Points on a hilly landscape, in no order, each with its height.
From any point a climber steps to the highest of the 3 points nearest to it. It stops when none of these is higher. Distance is the straight distance between rows; heights are no part of it.
J829 height 429: 49,2,-28,-45,18,-24,1,2,0,6
J691 height 410: -23,-9,-9,-17,5,31,19,6,12,12
J307 height 116: -19,1,-39,-57,21,3,16,32,63,-13
J889 height 214: -20,0,-36,-52,17,5,24,28,60,-13
J44 height 271: 21,-33,43,39,-21,-6,-48,12,-73,41
J800 height 403: -20,27,-44,-38,12,7,46,5,61,-30
J611 height 243: -4,-9,-17,-19,4,25,17,-4,-9,15
J663 height 504: 8,7,42,61,-14,-16,-24,-27,-37,-6
J734 height 575: 6,5,52,74,-15,-18,-24,-35,-29,-1
J641 height 519: -32,5,-5,-3,0,32,26,16,26,-1
J991 height 448: -21,21,-37,-31,8,9,39,15,60,-14
J618 height 453: 21,-22,-37,-65,34,-7,-1,-9,7,6
J335 height 407: -20,-7,39,43,-11,9,-3,-58,-25,0
J837 height 285: 21,5,-8,-12,3,9,9,-16,-22,8
J109 height 380: -28,-3,12,8,-2,30,14,-25,-23,4
J587 height 391: -57,-16,42,37,-13,27,-1,-38,-4,0
J655 height 430: 23,-15,31,33,-19,-10,-39,32,-54,27
J583 height 332: -21,-6,0,-8,1,34,19,-2,-4,14
J963 height 18: -15,-15,-45,-65,21,6,12,23,53,-1
J380 height 516: 28,1,19,40,-18,-13,-30,25,-36,15
J709 height 389: -38,-15,59,54,-17,12,-3,-70,-17,5
J506 height 295: 32,-21,24,16,-14,-2,-37,41,-54,40
J498 height 297: 48,7,-24,-25,13,-24,3,5,-5,7
J75 height 588: 37,15,9,29,-9,-16,-20,18,-34,12
J535 height 346: 53,9,-14,-8,-1,-27,-9,25,-16,17
J789 height 473: 45,11,-3,10,-5,-19,-16,25,-23,15
J224 height 442: -1,4,38,57,-11,-2,-10,-47,-35,-3
J203 height 481: -24,34,-37,-26,5,14,60,-1,53,-36
J276 height 521: 53,0,-41,-56,24,-36,-13,4,2,1
J893 height 624: -69,-16,60,57,-16,22,2,-36,19,-3
J266 height 303: -18,21,-50,-60,22,-5,37,10,71,-35
J132 height 422: -15,-4,47,63,-15,2,-13,-65,-27,0
J601 height 452: 48,-7,2,-5,-8,-23,-26,42,-30,25
J644 height 358: -71,-3,47,53,-17,19,13,-20,29,-26
J769 height 399: 4,9,21,45,-10,3,-4,-38,-37,-6
J22 height 544: -44,15,2,13,-8,24,26,11,26,-15
J258 height 482: -49,-9,23,24,-2,33,12,-9,-1,-2
J658 height 115: -76,-10,63,68,-25,12,11,-34,34,-17
J677 height 419: 21,10,23,50,-14,-13,-21,-11,-35,-5
J831 height 284: 10,-20,-31,-56,18,8,9,-5,13,13
J827 height 416: 43,-24,12,-3,-13,-16,-39,46,-41,44
J215 height 406: 12,5,41,69,-20,-22,-38,-9,-34,6
J296 height 385: -30,-10,30,32,-8,22,0,-46,-21,-1
J482 height 517: -43,-4,8,19,-6,36,21,5,8,-5
J862 height 505: 18,-23,-51,-83,36,-12,-13,-5,12,1
J792 height 523: -26,0,-18,-27,7,25,21,19,27,5
J284 height 560: -37,19,-11,0,-6,21,37,14,37,-18
J96 height 376: 3,-25,-37,-72,25,9,3,3,21,2
J254 height 583: -11,22,-53,-63,22,0,50,-10,72,-42
J934 height 507: 51,-16,-3,-22,-2,-24,-37,50,-21,32
J93 height 520: -57,17,17,37,-16,26,26,-4,20,-21
J15 height 528: -46,28,-1,21,-10,25,41,3,33,-31
J549 height 534: 15,5,-6,2,1,10,12,-23,-28,8
J505 height 495: -62,19,29,48,-16,20,23,-12,32,-38
J79 height 289: 18,14,5,23,-5,1,1,-24,-39,1
J419 height 637: 58,-6,-30,-41,10,-45,-34,39,2,12
J719 height 202: 13,-28,62,52,-22,-11,-57,8,-64,30
J840 height 258: 56,-22,-40,-72,24,-59,-59,52,-6,-8
J81 height 539: -35,33,-16,2,-6,19,48,-2,42,-32
J737 height 535: 44,-12,-54,-74,36,-42,-28,4,3,-14
J315 height 475: 18,-3,37,54,-20,-18,-32,17,-39,13
J853 height 536: -27,17,-26,-19,0,15,36,21,48,-15
J162 height 188: 31,-4,-29,-34,11,1,8,-8,-6,11
J626 height 621: -17,19,-45,-47,18,1,29,19,66,-25
J135 height 308: -7,1,17,22,-4,15,4,-36,-34,-1
J900 height 439: 14,-2,46,64,-17,-17,-41,7,-36,13
J438 height 114: 42,13,-16,-11,5,-9,7,-10,-16,11
J612 height 558: 61,-2,-41,-66,26,-47,-28,16,6,-7
J356 height 590: 54,-1,-17,-40,8,-41,-32,36,-4,16

Where does a climber stop that starts at each point below?
J769 | J734
J677 | J734
J482 | J284
J963 | J419
J827 | J419
J709 | J734
J296 | J734
J498 | J419
J611 | J284
J831 | J419
J535 | J75
J93 | J284
J44 | J75
J315 | J75

Call two points neighbours if one is among the 3 nearest of the other. Go from one point of each pair to the other, from neighbour to neighbour, staying as high as possible. Name the lowest point that can't be avoided.
J419 / J75 | J601
J75 / J893 | J296
J284 / J893 | J587
J284 / J626 | J991

Two climbers start at each pair of points below. Name the first point that both come to, or write never.
J203 / J162 | never
J438 / J601 | J419
J583 / J258 | J284
